Points on a hilly landscape, in no order, each with its height.
From any point a climber steps to the highest of the 2 points nearest to it. It stops when none of these is higher. Distance is the straight distance between rows; heights are no part of it.
<1063>: [15,-8,-12,-12,-7,9,-3,-1,-37,4,7,8,-4,-12,3,-4,-3,-4,-11,2,-8,2]  height 28.0
<354>: [-17,14,-9,13,-4,3,-10,15,-9,-1,20,-3,1,-11,7,11,-6,-4,2,10,-11,-4]  height 9.8
<749>: [-11,-11,-2,24,22,-12,-1,3,5,1,-9,-5,-3,30,-18,0,20,-3,-6,10,-3,0]  height 29.8
<209>: [-13,-15,-19,0,-14,-5,-12,3,-5,2,-5,-5,3,6,5,-12,-5,1,13,-10,7,7]  height 9.9
<878>: [21,-3,1,-12,0,9,-6,5,-19,19,-4,7,-5,11,5,2,8,-3,-10,-4,6,-8]  height 37.8
<315>: [-16,12,14,3,-17,0,-2,16,4,7,-5,2,-2,-4,20,-4,-1,-8,0,16,-11,-5]  height 12.1
<105>: [-6,0,16,9,9,-6,4,6,0,13,-4,0,-10,2,-1,6,3,6,-1,15,24,13]  height 14.0
<1001>: [5,9,-11,6,-5,4,15,-14,24,-17,-8,-7,12,1,-2,8,8,0,-3,-13,11,-14]  height 16.1
<49>: [14,12,22,10,18,-6,-11,0,-2,-13,-4,3,-9,8,7,13,3,-1,-9,5,6,0]  height 51.8
<736>: [12,-8,-11,-15,15,-1,6,4,-7,19,5,10,12,-7,-7,4,5,-7,0,-3,14,-7]  height 7.8
<809>: [-2,4,12,-21,13,-16,-11,-1,-16,-1,1,14,-18,13,2,10,-13,6,-3,7,4,5]  height 39.5
<1087>: [1,-5,16,6,22,-17,-6,-1,-6,-14,0,3,-11,17,-11,7,6,5,-3,8,-3,2]  height 34.8
<726>: [8,2,-1,-4,5,10,7,2,11,5,1,-4,14,4,15,-6,2,1,-1,-7,-7,-3]  height 50.3
<920>: [-7,6,5,6,-15,5,8,7,5,0,-5,7,5,10,27,2,-8,-14,3,15,-21,3]  height 10.7
<122>: [14,1,-2,5,-2,9,8,1,-7,7,1,-2,12,-3,11,1,1,13,-4,-4,-20,10]  height 44.2
<251>: [6,1,0,-11,16,-2,18,9,-5,26,8,9,12,-5,5,15,8,-14,-2,3,4,3]  height 9.4
<801>: [7,-10,-12,-4,-14,5,-15,1,-31,3,3,-7,-5,2,2,-8,-4,1,6,-13,-12,19]  height 6.9
<484>: [-24,4,-23,6,3,13,-1,17,-2,-7,6,-6,5,-4,4,13,-7,-5,2,8,-17,-7]  height 8.5
<385>: [19,0,10,10,0,-9,1,-15,3,-19,-9,-12,3,-15,-25,-3,20,7,2,-9,2,17]  height 64.4
<264>: [8,3,11,12,-6,-11,9,-4,3,-31,-17,-8,8,-5,-16,6,21,1,2,-8,11,3]  height 66.4
<153>: [-6,-3,-5,-5,2,9,-2,8,-3,18,27,0,-10,15,-1,8,-4,-8,4,2,8,-1]  height 18.4
<806>: [4,-9,-8,1,4,-2,6,11,14,15,-26,0,-4,16,-5,-2,7,-7,-12,4,8,-14]  height 33.6
<290>: [19,9,7,6,-6,11,4,-15,-5,-11,-9,6,6,2,28,4,6,-2,-1,-2,-8,1]  height 8.1
<888>: [-16,-4,-15,5,-10,6,-6,-10,3,-8,10,-8,2,1,8,-7,0,-2,17,-17,3,7]  height 11.4
<124>: [-13,10,14,-8,-5,-8,-13,9,7,-3,20,0,0,-11,-5,-6,-8,-4,8,7,-7,0]  height 22.3
<887>: [24,6,6,-6,5,1,-3,-19,-1,-25,-11,-3,1,3,-4,-1,8,4,-6,-20,-1,1]  height 4.9
<205>: [1,7,-4,18,-11,9,-2,-4,16,-2,1,-10,6,6,6,9,-10,-4,-5,0,6,-8]  height 15.8
<343>: [5,-4,-7,17,-10,3,-7,-11,-2,7,-11,-4,2,-3,5,-7,-2,20,6,-12,5,4]  height 35.9
<891>: [-19,-2,-13,7,-1,9,17,-2,4,8,11,3,4,-6,6,3,-12,-1,-5,19,3,-3]  height 12.0
<64>: [0,5,12,-8,11,-17,-14,-14,-3,-23,7,12,-8,1,-7,9,-17,14,4,-1,1,-2]  height 45.6
<34>: [19,5,10,-7,1,-2,9,-25,6,-14,-2,-3,4,-21,-16,-5,11,14,-1,-14,6,12]  height 59.1
<1019>: [10,-2,14,-8,15,6,-5,-4,-14,-11,-13,5,-15,16,0,-11,1,-3,-24,4,7,-2]  height 45.8
<320>: [20,7,0,4,-17,16,21,-10,19,-2,4,-3,11,-3,-5,3,-2,2,1,-10,-2,-1]  height 18.8
<452>: [1,2,21,-5,9,-19,-8,15,-2,1,-9,9,-10,18,1,11,-2,9,4,8,1,5]  height 37.2
<253>: [-3,-4,-1,11,2,3,-4,-4,-9,4,-2,0,1,-10,17,-4,3,12,-1,2,8,3]  height 40.1
<967>: [12,3,-12,9,-12,17,15,-17,23,-4,-6,-11,13,2,1,2,-9,-6,-8,-7,-4,-15]  height 17.4
<962>: [-1,-2,8,-6,0,-10,-1,-1,13,-13,-10,-4,12,-12,4,-10,-1,7,9,-6,9,8]  height 56.6
<433>: [10,0,20,7,-8,0,-7,-16,-7,-12,-5,-7,-3,-9,6,2,-8,2,-2,-4,15,16]  height 52.6
<609>: [-8,-10,-5,12,15,-4,8,-1,21,4,-14,-12,-6,22,-12,1,5,-4,-12,6,4,-6]  height 30.4
<185>: [4,-8,-1,0,9,15,-5,-6,15,-8,15,-8,6,16,-5,2,-4,4,6,-18,13,-6]  height 22.1
<93>: [8,-10,-4,-8,-6,-2,8,2,0,25,-7,-2,6,-10,-9,-11,6,18,1,-5,2,8]  height 25.7
<1038>: [-15,2,2,-1,3,16,13,-7,10,4,28,0,0,-3,-2,-6,-6,-2,2,7,8,-6]  height 14.6
<52>: [-11,-4,-19,4,-2,10,9,9,2,-7,10,-8,4,-7,3,-12,-5,-22,4,1,-31,2]  height 31.4
<1008>: [9,-6,-17,-5,-2,6,-4,12,-24,-7,9,13,2,-12,11,-9,2,-14,0,7,-14,-2]  height 31.1
<117>: [-2,6,14,-11,1,5,-4,-7,2,-12,18,15,-19,14,-5,-6,-9,-1,7,1,-5,-13]  height 51.7
<169>: [-21,-5,-23,-7,4,7,14,8,0,-6,-4,2,6,-8,8,9,-7,-10,-5,15,-23,-10]  height 7.2
<211>: [-5,-10,22,-9,6,0,-5,-7,-6,-22,0,13,-21,17,-2,-8,-2,2,-7,3,3,-4]  height 48.7
<884>: [-9,-5,-10,-5,6,-11,2,7,-10,9,-8,10,5,-9,9,3,2,6,6,4,12,1]  height 46.1
<824>: [-1,-5,-18,4,-8,4,-4,18,-9,-12,6,5,7,-3,11,-5,-3,-17,7,5,-28,4]  height 34.3
<1074>: [-10,-3,14,2,-9,3,6,10,-9,26,5,3,-9,0,3,6,-4,-7,1,15,18,7]  height 15.7
<135>: [2,-12,-25,5,-8,0,18,0,-6,21,-18,5,9,-13,-9,-3,0,15,3,0,-6,8]  height 29.9
<402>: [-16,-2,7,-12,-7,0,8,14,-6,18,20,5,-7,-10,-11,-2,-2,-11,5,12,14,1]  height 17.9
<445>: [-24,3,11,-3,1,-6,0,9,14,11,-10,-5,-8,3,-8,-2,-7,10,-7,10,7,-12]  height 16.3
<835>: [14,-15,6,-17,8,3,-16,14,-10,5,-1,3,-7,14,-8,-7,4,-7,-9,-4,13,-12]  height 35.1
<1075>: [14,-2,-5,8,-22,17,5,-12,2,-1,16,-3,3,-9,-5,-6,-10,3,6,-14,-6,2]  height 21.0
<549>: [18,-4,5,3,-20,12,-6,1,-8,9,11,-10,-5,-5,1,-11,-7,-3,-2,-3,-9,2]  height 23.4
<584>: [-2,4,8,-10,5,7,-6,0,8,-7,9,10,1,4,11,-8,3,1,1,-4,0,-11]  height 56.8
<820>: [2,-6,-11,-4,-6,-7,0,9,5,26,-6,-19,11,-14,-18,-2,-3,11,-3,-3,7,-2]  height 22.0
<162>: [6,-11,-19,7,-11,8,19,14,-12,6,-10,12,4,-13,-4,-1,-1,15,-2,1,-21,12]  height 34.1
<387>: [7,-1,5,10,17,0,5,-8,17,-14,-2,-3,4,4,-10,-5,12,3,-1,-5,7,-3]  height 25.6
<528>: [-2,-7,-9,0,-4,15,16,15,-10,0,-5,-3,13,-12,9,-3,-2,1,4,10,-21,11]  height 38.7
<1000>: [8,16,25,0,6,-1,-7,-11,-5,-15,2,-7,-3,1,4,16,-4,-5,-12,-2,13,10]  height 49.3
<46>: [-5,-9,-16,-7,-6,-4,-9,12,-36,8,5,0,-11,-9,2,-2,8,-15,11,-9,-4,11]  height 5.5
<506>: [19,1,10,-7,12,1,-5,-1,-11,6,-5,5,-5,-5,4,-6,8,4,-15,4,8,-4]  height 41.7
<858>: [11,1,3,8,-17,13,5,1,-2,-9,-2,4,6,11,25,-4,1,-13,3,0,-18,0]  height 9.5
<866>: [-16,2,7,-3,3,7,6,3,10,14,24,-3,-14,13,-10,2,-11,5,5,9,8,-8]  height 16.6
<1093>: [-4,-1,-11,8,4,7,17,4,-2,21,-5,-3,6,-1,11,8,-1,-3,-7,13,5,1]  height 9.7
<242>: [-15,2,-9,12,-14,-1,-10,9,-8,0,19,-14,2,-18,1,-6,-4,-6,3,2,-1,-2]  height 11.5
<942>: [14,-2,-23,-3,20,-3,0,-3,-3,23,-6,7,10,-4,-8,7,16,1,3,-4,7,2]  height 6.3
<190>: [24,8,9,12,6,-1,-1,-13,8,-10,-12,10,0,-4,16,-4,13,-3,-6,2,-2,-3]  height 6.8
<371>: [-12,14,-4,0,-4,-4,13,-11,27,-18,1,-3,4,5,-8,18,-4,2,-1,-4,3,-14]  height 14.9
<149>: [-8,-11,7,2,24,2,1,-6,11,-16,9,1,-3,18,-11,-2,7,8,2,-10,8,-3]  height 24.0
<781>: [-17,10,9,-4,-10,1,5,-2,21,-17,4,2,-7,13,-14,4,-4,0,11,-6,0,-11]  height 13.8
<525>: [-20,10,7,-9,0,-11,3,3,15,-2,-14,4,-1,6,3,0,-9,10,3,12,-8,-5]  height 14.7
<386>: [-2,-7,4,-2,11,8,-17,-1,-2,7,19,-8,-7,12,1,8,-5,6,0,-7,15,-2]  height 20.3
<114>: [-5,1,13,-5,-10,-9,-16,-3,8,-24,6,-1,3,-16,-4,-2,-4,-2,13,-8,11,9]  height 51.4
<510>: [-7,-9,-20,0,5,-4,6,-8,15,4,-22,-7,9,6,16,2,-5,0,-7,2,-9,-6]  height 29.1
<1073>: [-20,-2,-16,-14,1,-6,0,11,-6,15,-18,11,10,-4,5,8,5,-6,1,-8,8,-14]  height 53.3
<587>: [-15,9,-11,0,-15,15,9,-3,10,-8,7,-12,11,-4,11,-4,3,-14,5,-8,-17,-3]  height 28.7
<1014>: [0,9,4,-9,12,-10,-13,-5,-9,-9,11,12,-3,0,11,10,-12,8,-2,2,-4,5]  height 42.2
<393>: [12,-14,-13,-9,-9,-1,-10,3,-10,7,-2,-2,8,0,3,-7,-7,9,11,-12,-3,13]  height 8.2
<1108>: [28,0,-22,0,9,-4,-2,-2,-2,24,-5,9,0,4,-12,2,11,11,1,-7,-13,5]  height 4.6
<296>: [-12,-12,11,20,17,-21,-4,9,-12,-2,-12,3,-7,24,-12,6,15,6,-3,6,-1,5]  height 32.3
<807>: [3,-8,-13,11,-14,-3,-3,-2,6,5,-27,-3,5,-1,8,-8,-10,6,-1,-1,-2,-4]  height 32.4
<742>: [-8,3,0,15,-14,1,-9,6,10,4,13,-7,-6,7,0,3,-19,-15,0,8,2,-8]  height 14.4
<928>: [-11,-3,8,-2,-3,-7,-3,19,6,18,-13,-15,3,-8,-17,-2,3,4,-6,9,16,-6]  height 18.5
<596>: [18,-10,-1,-10,-11,4,-7,5,-22,9,14,0,-4,-1,1,-2,-10,-17,-5,4,3,5]  height 25.5
<301>: [8,0,4,-4,-5,-3,3,-14,4,-4,-11,-1,9,-25,-3,-13,3,21,5,-16,-3,9]  height 64.5
<892>: [-18,20,-6,2,-15,-3,2,-6,11,-11,16,-3,-5,0,1,0,-2,-17,7,-5,-19,-16]  height 26.5
<683>: [-1,9,7,-17,24,-9,9,5,-4,19,6,11,-6,-3,-1,9,13,-1,-2,9,12,7]  height 11.1
<690>: [-22,15,4,-8,-11,-11,2,10,-1,10,-7,10,-7,-5,8,3,-11,9,7,20,-12,-8]  height 13.5
<8>: [-9,2,15,-16,2,-11,-3,9,-6,3,23,10,-11,-10,-21,0,-9,1,9,13,5,1]  height 20.2
<707>: [-8,4,21,-10,24,-12,2,0,-7,11,-3,2,-17,6,0,8,10,7,-7,11,16,12]  height 12.6
<293>: [14,0,14,4,2,-7,-4,-13,-5,-1,-14,-11,-2,-20,-2,-7,3,16,-1,-2,9,20]  height 57.0
<446>: [-15,3,-7,3,-11,4,1,-11,16,-15,14,-4,-3,13,0,3,-2,-9,16,-16,10,-5]  height 12.7
<246>: [32,9,10,3,5,-5,-6,-12,5,-15,-19,5,-5,-5,-3,-13,15,3,-5,-7,-10,2]  height 5.8
<449>: [8,-1,5,6,14,-3,-4,11,4,4,-10,6,-3,10,-3,-4,13,-1,-9,10,8,-12]  height 37.3
<464>: [-22,18,-2,-6,-5,-11,0,3,7,1,23,-3,-2,-10,-4,-8,-7,-11,13,5,-29,-8]  height 24.5
<653>: [-8,9,3,13,-20,-3,-17,4,0,-8,14,-11,-3,-4,6,-1,-5,-16,8,-5,-2,3]  height 13.1
<304>: [1,-5,15,-6,7,-15,-14,-12,-6,-27,-2,6,1,-10,-10,-6,-7,5,-2,-2,14,3]  height 49.7
<852>: [-5,-5,-7,-5,-7,7,6,10,-20,26,-17,7,11,-4,1,4,10,-12,4,-11,0,-7]  height 46.6
<1052>: [22,6,2,1,9,3,-4,-29,-3,-19,-12,-7,-12,13,-23,3,12,7,-12,-17,-4,13]  height 4.1
<233>: [1,-2,-14,10,12,-4,3,-10,27,0,-13,-9,10,8,-3,0,2,-1,-5,4,3,0]  height 27.9

Two climbers start at each pair of points below. Name the first point that both come to, or write none.
<801>, <242>: <967>
<452>, <8>: none
<1108>, <190>: <93>

Where does a climber stop that starts at each point below?
<887>: <584>
<1001>: <824>
<942>: <824>

Call two points neighbours if one is among the 2 nearest of the other. Go from one point of each pair to the other, from neighbour to neighbour, staying as high as possible. Name the lowest point that can't be avoided.
<506>, <264>: <749>
<1073>, <584>: <233>
<264>, <301>: <34>
<49>, <264>: <1000>
